Points, in no order, along strands that fork, close into loops and pass close to each other.
Points whose rows are less than 7.39 apart are linked; no others are. Some points are linked to none.
K_499: [ 0.75  1.36  1.69  0.01 -2.51 -2.90 -1.37 -1.68 -1.51 -1.98 -0.16 -2.69
  0.06  4.63  3.20  2.99  2.16  3.10 -0.09  1.33 -1.69  1.67 -0.28  1.12
  2.88  1.07]
K_973: [-0.36 -2.28  0.86  2.26  1.45 -0.19  2.88 -0.77  1.14 -0.20  1.65  1.48
  2.95 -1.52  0.78  1.42 -3.55  0.94  1.92  0.14 -0.40  0.54  0.15  0.13
 -0.73  0.95]
K_324: [ 0.23 -0.65  1.52 -1.50 -0.46  0.69  1.03 -2.61 -0.96  0.40  0.51  1.47
  1.54 -0.47  2.42 -1.00  0.52 -4.50  3.43 -1.44 -2.38  0.25 -4.32 -2.04
  0.79  0.50]
K_155: [ 0.11  0.57  1.44 -0.12  0.77  1.09  0.13  0.44  1.37 -1.84  1.07  1.49
  0.64 -0.58  1.74 -2.06 -0.85  1.99  0.67 -0.64 -0.77 -1.21  1.15 -1.07
 -1.33 -0.76]
K_391: [-1.11  1.61  4.19 -0.09  1.95  0.14  0.25 -2.97 -1.77  1.01 -4.13  1.55
  2.80 -0.29  5.19  0.22  2.87 -0.96  1.44  3.07 -0.40 -0.94  2.54 -2.16
  2.32  3.52]
K_980: [-0.01  0.11  1.26  0.04 -3.67  0.06 -2.10 -1.84  1.50 -1.77 -0.07  1.62
  1.02 -2.04  1.33 -4.67 -1.73 -1.62  3.37 -1.05 -1.08  1.38  0.66 -0.10
  1.09 -4.34]
K_622: [ 0.50 -2.02 -3.43  1.60 -0.53  0.45 -1.14  4.47  2.07 -0.16  0.10 -2.05
 -2.78  1.29 -4.41  1.93 -2.58 -0.18 -4.68  1.33  1.36  1.39  0.25  2.60
 -3.10 -1.00]
K_814: [ 3.40  1.40  1.06 -2.33 -0.37  2.87  1.03 -2.63  0.21  2.65 -0.14  0.90
  0.34  4.54  3.71 -3.55  6.41  0.74  1.30  3.12 -2.49 -1.12 -3.73  0.77
  3.51  1.57]
K_776: [-0.10 -1.71 -1.36  2.14  0.47  1.11  2.32  4.24  1.80 -1.35  0.91 -1.21
  0.46  0.01 -2.92 -0.28 -5.23  0.22 -2.56  1.05  0.99  0.03  0.69  0.37
 -4.74 -0.22]
K_641: [ 0.00 -1.50  2.85  1.30  1.39 -0.22  2.07 -2.96 -1.94  1.13  0.04  2.24
  4.06  0.28  3.04  3.29  0.13 -0.14  0.89  2.60  0.10  0.74  1.51 -0.81
  0.94  3.35]
K_462: [ 1.58 -2.75  0.80  1.84  1.15  0.69  0.03  2.15  0.68  0.46  0.38 -0.63
 -0.98  1.65 -0.67  0.13 -2.21 -1.34 -2.59  2.96  2.62  1.87  2.63  1.94
 -2.34 -1.49]
K_619: [-3.91  2.71 -0.24  0.36 -2.28 -0.82 -2.98 -0.21  2.23 -0.75 -2.92 -2.14
 -1.79 -2.36  0.52 -2.74 -1.28 -0.46  1.96 -2.48 -1.04 -1.96  3.35 -0.96
  2.63 -2.16]
K_496: [-0.84  3.16  0.96 -2.44 -3.81  0.55 -2.25 -1.94 -1.95 -2.13 -1.38  2.70
  2.62 -1.18  2.00 -5.00  2.52 -2.05  1.79  0.83 -0.60 -0.25 -0.70 -2.85
  0.26 -1.76]
K_827: [-2.16 -0.47 -3.06 -0.96  0.99  0.87  0.64  0.29 -2.05  3.40  0.55  2.90
  1.10 -1.93 -2.37 -2.42  2.09 -2.72  0.34  0.57  3.75 -2.19 -0.31 -0.46
  0.07 -0.41]
K_282: [-2.42  4.81  0.16 -2.63 -2.78  0.33  0.11  0.07  0.19 -3.36 -0.29  0.03
  2.15 -0.40  1.43 -2.56  0.30  2.52  1.63 -2.79 -2.88 -3.24 -1.63 -3.87
 -0.74  1.56]
K_665: [-3.13  2.39  0.55 -0.35 -1.41 -1.03  0.58 -1.96  0.92 -1.44 -1.84 -1.49
  1.97 -1.34  3.23 -1.03 -1.06 -0.16  4.16 -3.11 -3.71 -1.96 -2.26 -2.31
  2.04  1.66]
K_62: [ 0.85 -1.03 -3.97 -0.80  0.42  1.76 -1.41  3.47  0.20  0.35  1.25 -0.41
 -1.47 -0.09 -5.63  3.91 -0.17 -0.93 -5.28 -2.25 -0.49 -0.26 -4.42  1.76
 -3.73  0.43]
K_254: [-2.42  1.27 -1.64  0.13 -3.76 -1.94 -1.65 -1.63 -4.16  1.91 -2.53 -0.31
  1.08 -0.97 -1.31 -2.99  0.70 -0.25  0.49  2.44  4.52  1.80  3.43  1.00
  2.26 -1.00]
K_531: [-2.02  0.33 -1.51 -0.94  2.14  0.60 -0.35  1.15 -1.09  1.65 -0.33  1.74
 -2.50 -2.59 -1.04 -0.48  2.16 -2.28 -0.03  0.30  3.51 -1.61  1.47 -1.53
  0.35 -0.24]
K_915: [-0.13 -2.17 -0.34  3.00 -1.15 -1.17  0.93  1.81  3.36 -2.65 -0.13 -0.03
 -2.11 -2.20 -1.01  1.42 -5.23  0.78  1.97  1.74  0.84  4.10  2.45  0.80
  0.48 -1.84]
K_611: [ 4.29 -1.89  0.24  0.02  4.02  2.04  2.99  2.36 -0.24 -1.71  3.01  1.17
  2.85  0.43 -2.94  4.74 -1.31  2.24 -4.32 -0.18 -1.42  0.70 -3.99  0.78
 -5.51  2.02]
K_782: [ 3.78 -0.03 -1.55 -2.34  3.40  2.59  0.73  2.76  3.14 -0.32  3.16 -0.64
 -2.25 -1.73 -3.79  2.09  0.22  2.73 -2.34 -6.09 -4.55 -0.56 -5.32 -0.66
 -4.01  1.03]
K_545: [-0.38 -0.32 -0.95  0.07 -0.02 -1.57  1.41  0.95 -1.53 -2.65  1.30  0.47
 -0.46 -1.40 -1.51  5.34 -1.20 -0.05 -0.39 -1.31  0.19  0.97 -3.31 -0.56
 -1.61  2.11]
K_529: [ 0.47 -3.02 -3.94  3.16 -1.10 -0.69  0.02  3.96  3.54 -1.54 -0.52 -2.28
 -1.90 -0.55 -4.63  3.34 -5.26 -0.08 -2.13  0.95  0.17  3.52 -1.21  3.01
 -2.16 -0.61]
K_140: [-3.38  2.70 -0.12 -0.69 -0.02 -0.22  2.03 -0.11  0.61 -1.15 -0.79 -0.95
  2.98 -1.41  1.50 -1.57 -1.90  1.73  2.28 -3.48 -1.90 -3.66 -1.05 -2.50
 -0.77  2.71]
K_378: [-0.04 -1.93 -2.72  0.09  2.40  0.62 -0.61  1.98  3.28  1.05  1.18 -0.85
 -4.31 -2.22 -2.86  2.15 -1.38 -1.67 -0.79 -3.31 -1.36 -0.33 -1.98  0.84
 -1.01 -1.23]
K_201: [ 2.05 -3.03  3.68  2.02  1.73  0.58 -0.07 -0.74  0.45  0.82  0.05 -0.12
 -0.06  1.92  2.36  0.87 -1.83 -1.85 -1.43  2.00  0.51  1.86  2.78  1.53
 -0.70 -0.88]
K_139: [ 2.73 -2.40  5.07  1.78  2.17 -0.09 -0.84 -1.73  1.90 -0.60 -0.32 -0.17
 -2.27  0.83  3.63  2.55 -0.97 -0.61  0.29  1.13 -1.42  2.90  3.62  0.55
  1.82 -1.32]
K_818: [-1.99 -0.53 -0.55  1.67  0.64 -1.10 -0.58 -2.11  1.32  3.01 -1.88 -0.12
  1.81 -0.02  1.39 -3.37 -0.21  1.16  2.35  0.20  1.07 -1.06  2.78  2.88
  3.01 -0.66]
K_264: [-1.49 -0.89 -3.16  1.43 -4.15 -2.08 -1.38  1.55 -1.54  1.27 -1.05 -2.52
 -2.04  0.24 -3.96  1.35 -2.57 -1.01 -1.80  1.62  3.10  2.91  1.78  2.03
  0.24 -1.11]
K_791: [-0.41 -1.69  0.99  1.94 -1.49 -1.74 -0.01  0.63 -0.33 -0.75 -0.51 -3.07
 -0.99  1.05  0.37  2.49 -3.62 -1.78 -0.92 -0.53  0.24  1.64  0.16  1.24
 -0.91 -0.22]
K_895: [ 3.69  1.57  0.39 -2.76  1.96  1.31  0.93  2.33  2.08 -2.74  3.05  0.37
 -3.97 -2.17 -1.88  3.12  1.64  2.92  0.26 -5.44 -3.93 -0.36 -4.29 -2.95
 -1.81  0.55]
K_367: [-1.88 -0.17 -0.54  2.08  0.42 -1.19  4.24  0.68  0.09 -2.14  0.84  0.23
  2.76 -2.45 -1.14  2.50 -5.06  2.88  0.79 -0.41  0.77 -0.57 -0.20 -0.69
 -2.01  2.74]
K_561: [ 0.36  0.05 -1.04 -0.83 -0.99 -2.94 -1.69 -3.20 -3.18  2.90 -1.71 -1.96
 -0.99  4.51 -0.02  0.86  3.31  0.28 -0.62  2.32  2.80  2.44  0.96  3.06
  3.26  0.19]
K_399: [ 2.29 -2.06 -2.72 -1.11  2.45  2.14  0.00  1.97  4.09 -0.17  3.30  0.53
 -2.48 -2.53 -3.94  1.54 -1.51  0.25 -0.72 -4.78 -3.48  0.61 -4.54  0.58
 -2.82 -1.25]
K_374: [ 0.80 -1.11 -0.76 -0.21  3.94  1.97  1.18  2.47  0.65  2.08  2.04 -0.25
 -0.28  0.56 -1.10 -0.01  0.48  0.22 -2.38 -1.31 -0.40 -2.75 -1.04  0.26
 -3.07  0.40]
K_159: [-2.28  1.75 -1.82 -0.89 -4.64  0.00 -1.87  1.06 -0.59 -2.26  0.95  1.39
 -1.07 -2.55 -2.39 -1.96 -1.11 -0.61  0.44 -0.82  1.20  0.11  0.68 -2.42
 -0.48 -2.49]
K_786: [-3.21  0.57 -1.15  0.90 -4.26 -0.97 -2.12 -0.19  0.84 -0.19 -1.82 -1.34
 -2.39 -3.59 -1.69 -2.25 -3.13 -2.84  2.56 -1.63  0.34  1.01  2.41 -0.61
  2.59 -3.36]
K_46: [ 1.85 -2.26  1.31  0.42  0.22  1.43  0.88 -1.81 -0.56  0.15  2.62  6.03
  3.89 -0.60  0.79 -1.67  0.95  0.73  1.05  3.45  1.64  2.01  1.09  0.02
 -0.22 -1.58]
K_638: [ 0.18  2.54  0.21 -2.16 -1.50  1.73 -2.29 -1.01  2.80 -1.53  0.34  2.31
  0.33 -0.43  2.31 -5.41  2.84  2.37  2.76 -1.71 -3.15 -2.08 -0.52 -1.31
  1.42 -2.17]
K_813: [ 0.46 -1.36  0.18 -0.21  3.09  0.07  0.91  0.33  1.34  0.40  1.08 -0.11
 -2.58 -1.86  0.42  2.63 -0.50 -1.63  1.05 -2.94 -2.05 -0.38 -2.45 -0.64
 -0.57  0.43]
K_860: [ 2.24  0.43  1.43 -1.35  1.26  0.68 -2.06 -0.35  0.21  0.39  0.19  0.79
 -3.48  1.06  1.90 -0.65  4.01 -0.08 -0.12  0.31  0.27 -0.25  1.10 -0.11
  1.92 -1.57]
K_637: [-1.45  2.71  0.74 -0.47 -4.03 -1.47 -1.38  0.85 -3.46 -4.28 -0.12 -0.61
 -0.74 -0.18  0.06  0.81 -0.02  0.20 -1.81  1.68  2.45  1.10  2.01 -2.58
 -0.69 -0.70]
K_98: [ 0.59 -0.26  2.77  0.37  4.12  2.33  2.87  2.04 -1.25 -0.25  1.22  1.21
  3.23  0.77  0.65 -0.04 -1.11  1.12 -3.02  1.82  1.58 -2.40  2.43 -1.94
 -4.47  2.05]
K_289: [ 0.22  0.70  3.20  0.70  1.96  1.53  1.69  1.89  2.37 -3.64  0.45  0.69
  0.82 -0.87  1.53 -1.48 -3.68  2.96 -0.86  0.05 -0.23 -1.22  3.24 -2.10
 -3.50  0.00]
K_20: [-0.95  0.22 -3.14 -1.21 -1.14 -0.44 -0.40  1.94 -1.19 -0.91  1.24 -0.58
 -1.78 -0.75 -3.72  4.35 -0.40 -1.30 -2.36 -2.84 -0.91 -0.32 -4.62 -0.35
 -2.06  1.71]
K_471: [ 2.25 -2.13  2.00  0.79  6.16  2.43  3.38  1.24 -1.08  1.77  1.99  1.92
  2.06  0.46 -0.19  3.00  0.65  0.09 -2.75  1.92  0.57 -1.64  0.89 -0.96
 -3.09  2.42]
K_849: [-0.35 -1.49  0.22  1.34 -2.27 -0.87  0.97 -0.56  1.28 -2.38  1.75  1.51
  1.11 -2.38  0.30  0.13 -3.88  0.00  3.00 -1.04 -0.74  2.15 -0.71 -0.08
 -0.20 -1.57]
K_135: [ 0.52  0.17  2.11 -0.41 -0.87  1.17  0.10 -1.29 -0.66 -0.96  0.88  3.40
  4.49 -0.14  2.52 -3.83  0.29  0.28  1.00  1.50 -0.10 -0.36  0.06 -0.95
 -1.30 -0.59]
K_293: [-0.15  0.97  2.74 -1.81  0.28  1.81  0.07 -3.14  0.06  1.11 -2.54  0.51
  1.90  0.20  4.42 -4.19  1.64 -4.84  3.11 -0.38 -2.80 -1.49 -2.46 -1.88
  1.65  0.68]
K_792: [ 0.19  2.85  1.75 -1.72 -3.52 -0.33 -4.00 -3.15 -1.38 -0.72 -3.52  0.89
  1.84  0.04  2.13 -6.76  2.70 -2.83  0.96  1.72  0.52  0.46  1.70 -0.05
  1.64 -3.12]
K_311: [-0.71 -0.87  2.71  0.68  3.45  0.04  1.12 -1.53  0.69  1.08 -0.95 -0.45
 -0.79 -1.34  3.39  1.60 -0.53 -2.42  2.20 -1.47 -1.62 -0.75  0.15 -1.38
  1.20  1.73]
K_698: [-0.40  3.56  0.93 -3.15 -1.62  2.03 -2.16  0.98  0.67 -0.81 -0.83 -2.31
 -3.28  1.49  1.04 -2.26  2.90 -1.56 -0.30 -3.67 -3.91 -3.58 -1.60 -3.75
  0.72 -0.23]
K_936: [-2.79  0.21 -3.80  2.04 -2.29 -1.30  1.71  4.00 -1.08 -1.27 -0.37 -0.73
 -0.51 -1.98 -4.19  1.79 -3.46  1.58 -1.39  2.41  3.93  0.61  1.74  0.11
 -1.53  1.21]
K_651: [-2.84  0.17 -2.41  3.01 -0.49 -2.50  2.91  2.49 -0.09 -1.56 -0.38 -1.93
  0.89 -0.76 -2.22  3.70 -3.90  3.80 -1.03  0.80  2.13 -0.76  0.90  1.15
 -1.10  2.84]
K_780: [-2.43 -0.47 -3.22  0.40 -0.88 -1.44 -1.43 -2.12  0.14  4.28 -1.73 -0.14
 -0.98 -0.79 -1.74 -2.54  0.51 -1.28  2.03 -0.17  2.98  0.09  2.05  2.54
  3.76 -1.38]
K_793: [-3.14  0.40 -1.26  1.87 -1.19 -2.05  0.07 -0.42 -2.06  1.25 -2.33  0.51
  1.80 -2.60 -0.32 -0.99 -0.67  1.98  1.90  2.90  4.38  1.18  4.38  1.16
  2.29  0.06]
K_397: [-1.26  0.59 -1.33 -0.42 -4.32 -0.55 -3.14 -2.61  0.99  0.70 -1.22  0.74
 -0.75 -1.93 -1.06 -4.93 -0.41 -2.73  3.03 -1.64  0.22  0.89  1.12  0.74
  3.28 -4.19]
K_838: [-3.28  1.13 -0.34  0.52 -1.71 -1.53 -1.31 -2.27  1.22  0.75 -2.59 -1.47
  0.00 -1.46  1.94 -1.87 -0.62 -1.40  3.97 -2.48 -1.70 -1.18  0.48 -0.07
  3.56 -0.68]
K_617: [-0.10  1.84  0.53 -1.43 -3.12 -2.41 -4.33 -2.73 -0.89 -1.27 -2.07 -3.03
 -3.70  2.43 -0.27 -0.31  2.58 -0.69  0.76 -0.07  0.18  2.37  2.52  0.56
  4.44 -3.86]
K_166: [-0.32 -0.90  0.16  1.14 -4.00  0.36 -0.10  0.44  1.33 -2.83  0.74  2.34
  0.87 -3.93 -0.88 -3.48 -4.22 -0.72  3.15  0.45  0.78  2.80  1.17 -0.82
 -0.48 -3.64]
K_49: [-0.51 -2.79  0.48  1.83  3.10 -1.69  1.19 -2.00  0.18  2.84 -0.58 -0.55
 -0.47 -0.55  1.30  3.90 -0.47 -2.00  1.84 -0.29 -0.36  1.02 -0.92  1.66
  2.33  1.60]
K_807: [ 3.60  0.11  0.96 -1.86  3.84  2.08  3.46  2.83  0.02 -1.73  3.80  0.91
  2.00  0.85 -2.25  1.81 -0.30  4.25 -3.40 -1.67 -1.41 -1.21 -2.66 -1.31
 -5.79  2.26]
K_416: [ 1.45 -0.32 -2.80 -1.84 -1.36 -1.36 -2.11 -1.56 -3.42  3.24  0.14 -0.32
 -1.54  4.37 -2.07  0.05  4.30 -1.14 -3.08  2.11  3.34  1.22 -0.72  3.00
  1.29 -0.58]
K_14: [ 2.19 -0.02  1.13  0.88  4.49  0.64 -0.26  1.83  1.29  2.29  0.17 -1.90
 -3.47  2.18  1.89  0.90  3.40  3.12 -2.38 -0.09 -0.28 -2.88  1.92  1.39
  0.42  1.16]
K_482: [ 0.75 -1.48  0.24  0.37  1.59 -2.41 -0.24 -2.21 -1.41  2.98 -1.08 -1.84
 -1.17  3.17  1.42  3.63  2.12 -0.48  0.18  1.03  0.51  1.71 -0.30  2.96
  3.23  1.56]
K_171: [ 2.26 -2.29 -0.45 -0.21  1.35  1.11  0.19 -0.95 -1.73  2.48  2.41  4.00
  2.37  1.88 -0.88 -2.27  2.87 -0.49 -1.07  3.83  3.41  0.75  1.05  2.01
  0.05 -1.79]
K_286: [ 2.88 -0.21  1.03  0.31  5.51  1.98  2.00  1.98  0.24  2.75  1.71 -0.85
  0.02  2.24  1.17  0.78  3.03  3.15 -2.49 -0.48 -1.50 -3.71 -0.42 -0.04
 -1.71  2.74]
K_586: [-0.93  0.81  1.28  0.14 -1.48 -1.86 -1.96 -3.24 -2.34  1.98 -4.15 -1.41
  0.76  1.10  1.52 -3.16  0.72 -1.73  0.72  2.02  3.07  1.60  3.93  1.65
  2.79 -1.31]
K_321: [ 0.55 -0.35  2.30  0.60  5.58  3.06  3.91  2.23  2.36 -1.36  1.48  1.49
  2.64 -1.57  0.21 -1.65 -2.78  3.23 -1.40  0.47  0.39 -2.18  3.30 -2.15
 -4.34  0.94]
K_615: [ 0.18  3.90  1.46 -1.36 -0.01 -0.07  0.53  0.12 -0.44 -1.38 -0.99 -2.00
 -1.91  1.83  3.68  2.09  4.86  4.06  1.54 -0.06 -3.33 -2.30 -1.61 -2.36
  3.35  3.33]
K_930: [ 4.38  1.18  4.39 -1.90  0.02  2.18 -1.14 -3.81  0.74  1.14 -1.65  1.23
  0.13  3.88  5.16 -4.10  5.51 -0.35  1.43  2.91 -2.65  0.28 -0.32  0.56
  3.83 -0.11]
K_89: [-0.63  0.51 -0.73  0.18 -3.21 -1.55  0.45  1.00 -2.28 -3.13  1.45  0.75
  0.15 -0.54 -1.30  2.69 -1.03  0.65 -0.77  1.16  1.85  1.82 -0.74 -0.76
 -1.43  0.20]
K_553: [-0.12  0.96 -0.05 -0.48 -4.03 -3.44 -2.09 -1.62 -3.70 -0.96 -0.31 -2.18
 -0.20  4.18  0.70  2.18  1.85  1.26 -1.18  2.02  1.28  2.86  0.16  1.38
  1.69 -0.16]
K_794: [-1.72 -0.90 -2.89 -0.10  1.82 -1.31 -1.02 -0.19  0.51  2.52 -0.31  1.04
 -3.44 -1.74 -1.82  1.36  1.94 -0.52  1.18  0.10  2.90  0.39  1.34  1.34
  3.18 -0.85]
K_719: [-0.53  3.37  3.24 -0.30 -1.62 -1.85 -3.56 -3.72 -1.68  0.47 -6.20 -0.29
  2.84  0.23  3.47 -5.20  2.47 -1.10  0.98  3.05  0.61  0.69  4.00  1.13
  2.47 -1.06]
K_305: [-0.23  0.57 -1.38 -1.86 -1.23 -1.18 -1.09 -4.68 -1.29  3.91 -2.42 -0.30
 -0.16  2.14  0.77 -3.49  3.37 -3.54  2.40  0.89  1.39  0.12 -0.90  1.73
  5.07  0.04]
K_80: [ 1.80  1.71  3.71 -1.86 -2.26  0.24 -2.83 -3.69 -0.66 -1.33 -2.13  1.11
  1.41  2.11  4.29 -4.18  3.59 -0.93  1.43  2.23 -1.37  1.19  0.78 -0.27
  2.65 -2.05]
K_515: [ 0.93 -1.93 -2.70 -0.11  0.40 -0.45 -0.27 -0.27 -2.49  3.04  1.49  1.61
  1.19  2.30 -2.32  0.55  2.95 -0.55 -2.18  2.93  3.59  0.69 -0.70  2.97
  0.01 -0.55]
K_705: [-0.71 -3.38  0.80  3.79  2.37 -1.68  1.63 -1.51  0.76  3.00 -1.19 -1.30
  1.61  0.84  1.05  2.50 -2.93  0.65  0.73  2.22  1.34  1.73  3.52  3.45
  1.91  0.90]
K_534: [-0.50 -0.95 -2.99 -0.49  0.83 -0.58 -0.12 -2.48  0.27  4.77 -0.17  0.46
 -0.01  1.49 -0.51 -2.06  2.77 -1.33  1.59 -0.21  1.06 -1.40 -1.21  2.84
  3.49 -0.03]
K_808: [ 0.60 -1.55 -1.55  1.32  0.09 -0.86 -0.61  2.40  0.50 -0.60  0.81 -0.51
 -1.94  1.48 -2.05  2.70 -0.63  1.78 -2.60  2.34  2.38  2.14  1.30  2.57
 -1.14 -0.86]
K_6: [-2.90 -0.98  0.16  3.17  0.34 -2.29  1.26 -0.08 -0.75  1.41 -2.16 -1.73
  0.88 -1.30  0.61  1.76 -2.79  0.86  1.29  1.85  2.76  0.99  3.81  1.57
  1.77  1.29]
K_685: [-0.95  2.72  0.47 -1.70 -3.76 -1.66 -3.55 -0.72 -2.74 -3.38 -0.64 -1.94
 -2.92  1.25 -0.04  0.95  3.00 -1.01 -0.97  0.60  0.69  1.20  1.54 -1.93
  2.04 -2.19]
K_544: [ 4.13  1.42  2.47 -1.30  0.13  0.99 -0.12  2.64 -0.58 -2.30  1.54 -2.39
 -2.07  3.64  1.16  2.34  1.32  1.89 -3.97 -2.23 -3.09 -1.40 -2.57 -0.98
 -3.60  1.52]
K_27: [ 2.21  1.66  0.67 -1.26  3.32  0.49  1.54  1.13  2.40 -1.10  1.54 -0.98
 -3.93 -1.88  0.77  3.10  1.80  3.54  1.92 -4.91 -4.77 -1.48 -3.13 -2.67
  0.89  1.92]
K_228: [-0.37 -1.72 -2.80  0.06  2.87  2.40  1.47  2.31  1.43  3.17  2.48 -0.80
  1.68  0.26 -3.50 -2.36 -1.75 -1.66 -2.18 -2.54 -0.81 -3.40 -1.99  0.47
 -4.03 -0.76]
K_902: [-3.50  0.66 -3.66  0.60 -3.10 -0.43 -0.33  2.41  0.72 -0.05  0.06  0.06
 -1.74 -2.73 -3.84 -0.46 -2.64  0.30 -0.19 -0.28  2.28 -0.54  1.63 -0.91
 -0.31 -0.73]
K_970: [ 2.12 -2.42 -1.46  0.77  1.23  0.46  1.11  1.73 -1.18 -0.53  2.37  0.00
  2.77  1.54 -2.54  4.05 -1.29  0.13 -3.56  0.17 -0.48  0.70 -4.43  2.49
 -3.97  1.20]
K_817: [-0.12 -0.77 -2.32  0.11 -1.00 -0.37  1.07  1.89 -0.58 -1.00  1.21 -2.36
  1.50  0.73 -3.07  4.28 -3.11 -0.44 -3.00 -3.21 -1.80 -0.34 -5.38  1.09
 -4.24  2.45]
K_109: [ 1.12 -3.66 -1.30  3.87  0.84 -0.73  1.49  2.45  4.84 -2.01  0.28 -1.56
 -1.47 -0.54 -1.50  2.86 -5.74  1.40 -0.33  1.62 -0.68  3.65  0.72  2.65
 -1.28 -0.81]
K_933: [ 0.63 -1.10  3.39  1.54  3.60 -0.04  1.47 -1.88  0.72  0.77 -0.14  0.94
  0.50  0.00  3.76  3.27  0.61  1.58  0.85  1.00 -1.31 -0.37  2.32 -0.58
  1.61  2.86]
K_488: [-1.14 -1.51 -3.72  0.03 -0.89 -0.12  0.27 -0.16 -2.88  4.50  0.39  0.59
  1.60  0.65 -3.69 -2.12  0.98 -3.36 -1.56  1.21  3.96 -1.34 -0.65  2.19
 -0.16 -0.71]
K_669: [-0.10 -1.96  2.64  2.54  1.67 -0.51  0.44 -0.22  2.67 -1.38 -0.53  0.59
 -1.47 -1.83  1.77  2.08 -3.09  0.86  1.67  1.83  0.83  2.82  4.27  0.29
  1.24 -0.93]
K_687: [-1.38 -1.86 -1.76  1.73 -0.06  2.31  1.09  2.48  2.03  2.19  0.59 -0.73
  1.44 -1.16 -2.31 -4.84 -4.07 -2.10 -0.72 -0.55  1.16 -2.11  1.62  0.94
 -2.92 -2.33]
K_151: [-0.91  0.67  3.25  0.13  0.44 -0.23  1.01 -1.84 -4.14 -0.29 -1.45  2.28
  3.41 -0.38  3.23  1.54  1.42 -1.15 -0.18  3.52  2.09  0.35  2.24 -2.46
 -0.06  3.04]
K_743: [-1.52  4.55  0.46 -4.18 -3.60  1.49 -1.50 -0.13 -0.92 -4.00  0.51  1.06
 -0.04 -0.93  0.35 -2.62  2.32 -0.50  1.54 -2.45 -2.87 -1.72 -2.39 -5.51
 -0.17 -0.62]
K_972: [ 0.36 -2.10 -3.86 -0.32  3.02  2.61  0.91  3.14  1.10  2.23  1.92 -1.24
  0.87 -0.63 -5.58  1.29 -1.98 -2.02 -3.86 -3.19 -1.37 -1.87 -4.39  1.25
 -4.81  0.47]
K_828: [-0.85  0.50  0.03 -1.62 -0.78  0.71 -0.97 -2.48 -1.11  2.33 -1.79  1.04
  0.73  0.03  1.47 -4.82  2.30 -4.75  1.80 -0.07  0.76 -1.38 -1.06 -0.30
  1.83 -0.48]
K_232: [ 1.01  2.50  1.20 -1.73  1.28  0.33  0.55  0.70  0.49 -1.65  0.73 -0.25
 -2.77 -0.22  2.02  1.75  3.42  2.56  1.66 -2.14 -2.91 -1.89 -1.78 -2.89
  1.46  1.42]
K_440: [-1.39  2.23 -0.77 -2.67 -3.53  0.85 -1.48 -0.45 -1.30 -2.53  1.31  3.39
  0.37 -2.65 -0.53 -3.23  1.38 -1.49  1.71 -1.22  0.13 -0.30 -1.20 -3.71
 -0.56 -2.30]
K_775: [ 2.33  1.69  2.14 -0.48 -0.84 -1.07 -0.29 -1.23 -0.06 -0.97  0.30 -1.57
 -1.12  3.85  4.05  2.59  4.48  3.95  1.26  0.85 -3.56  0.34 -1.69  0.02
  3.78  1.99]
K_697: [ 2.97  1.06  0.62 -2.13  0.98  1.46  1.28  3.08  0.15 -1.99  2.51 -2.09
  0.22  2.62 -1.44  1.61 -0.47  3.11 -4.27 -3.62 -3.31 -2.12 -3.89 -0.75
 -5.47  2.48]

How many points has the smallest loop of links through each point below? Write - if it is on no loop.
K_980: 18
K_622: 9
K_553: 15
K_828: -

A piece is two or more points that can be reached from each other along the links. Count, over all rows, the pieces, the separate loops (a circle has one, a figure eight two, a Y none), the forks (points with three links) and the tips (points with one).
pieces: 4
loops: 3
forks: 7
tips: 9

A tip is a point with one link. Name the tips that can be reached along the links from each point below, in the order of the rows.
K_305: K_324, K_391, K_818, K_471
K_980: K_814, K_705
K_228: K_617, K_14, K_544

Name the points in between on the shortest way along the links from the first point to the second, in order.
K_155; K_232: K_135 > K_46 > K_171 > K_515 > K_416 > K_561 > K_553 > K_499 > K_775 > K_615
K_792; K_849: K_496 > K_440 > K_159 > K_902 > K_936 > K_651 > K_367 > K_973
K_705; K_282: K_6 > K_793 > K_254 > K_586 > K_719 > K_792 > K_496 > K_440 > K_743
K_305; K_499: K_534 > K_780 > K_794 > K_531 > K_827 > K_488 > K_515 > K_416 > K_561 > K_553
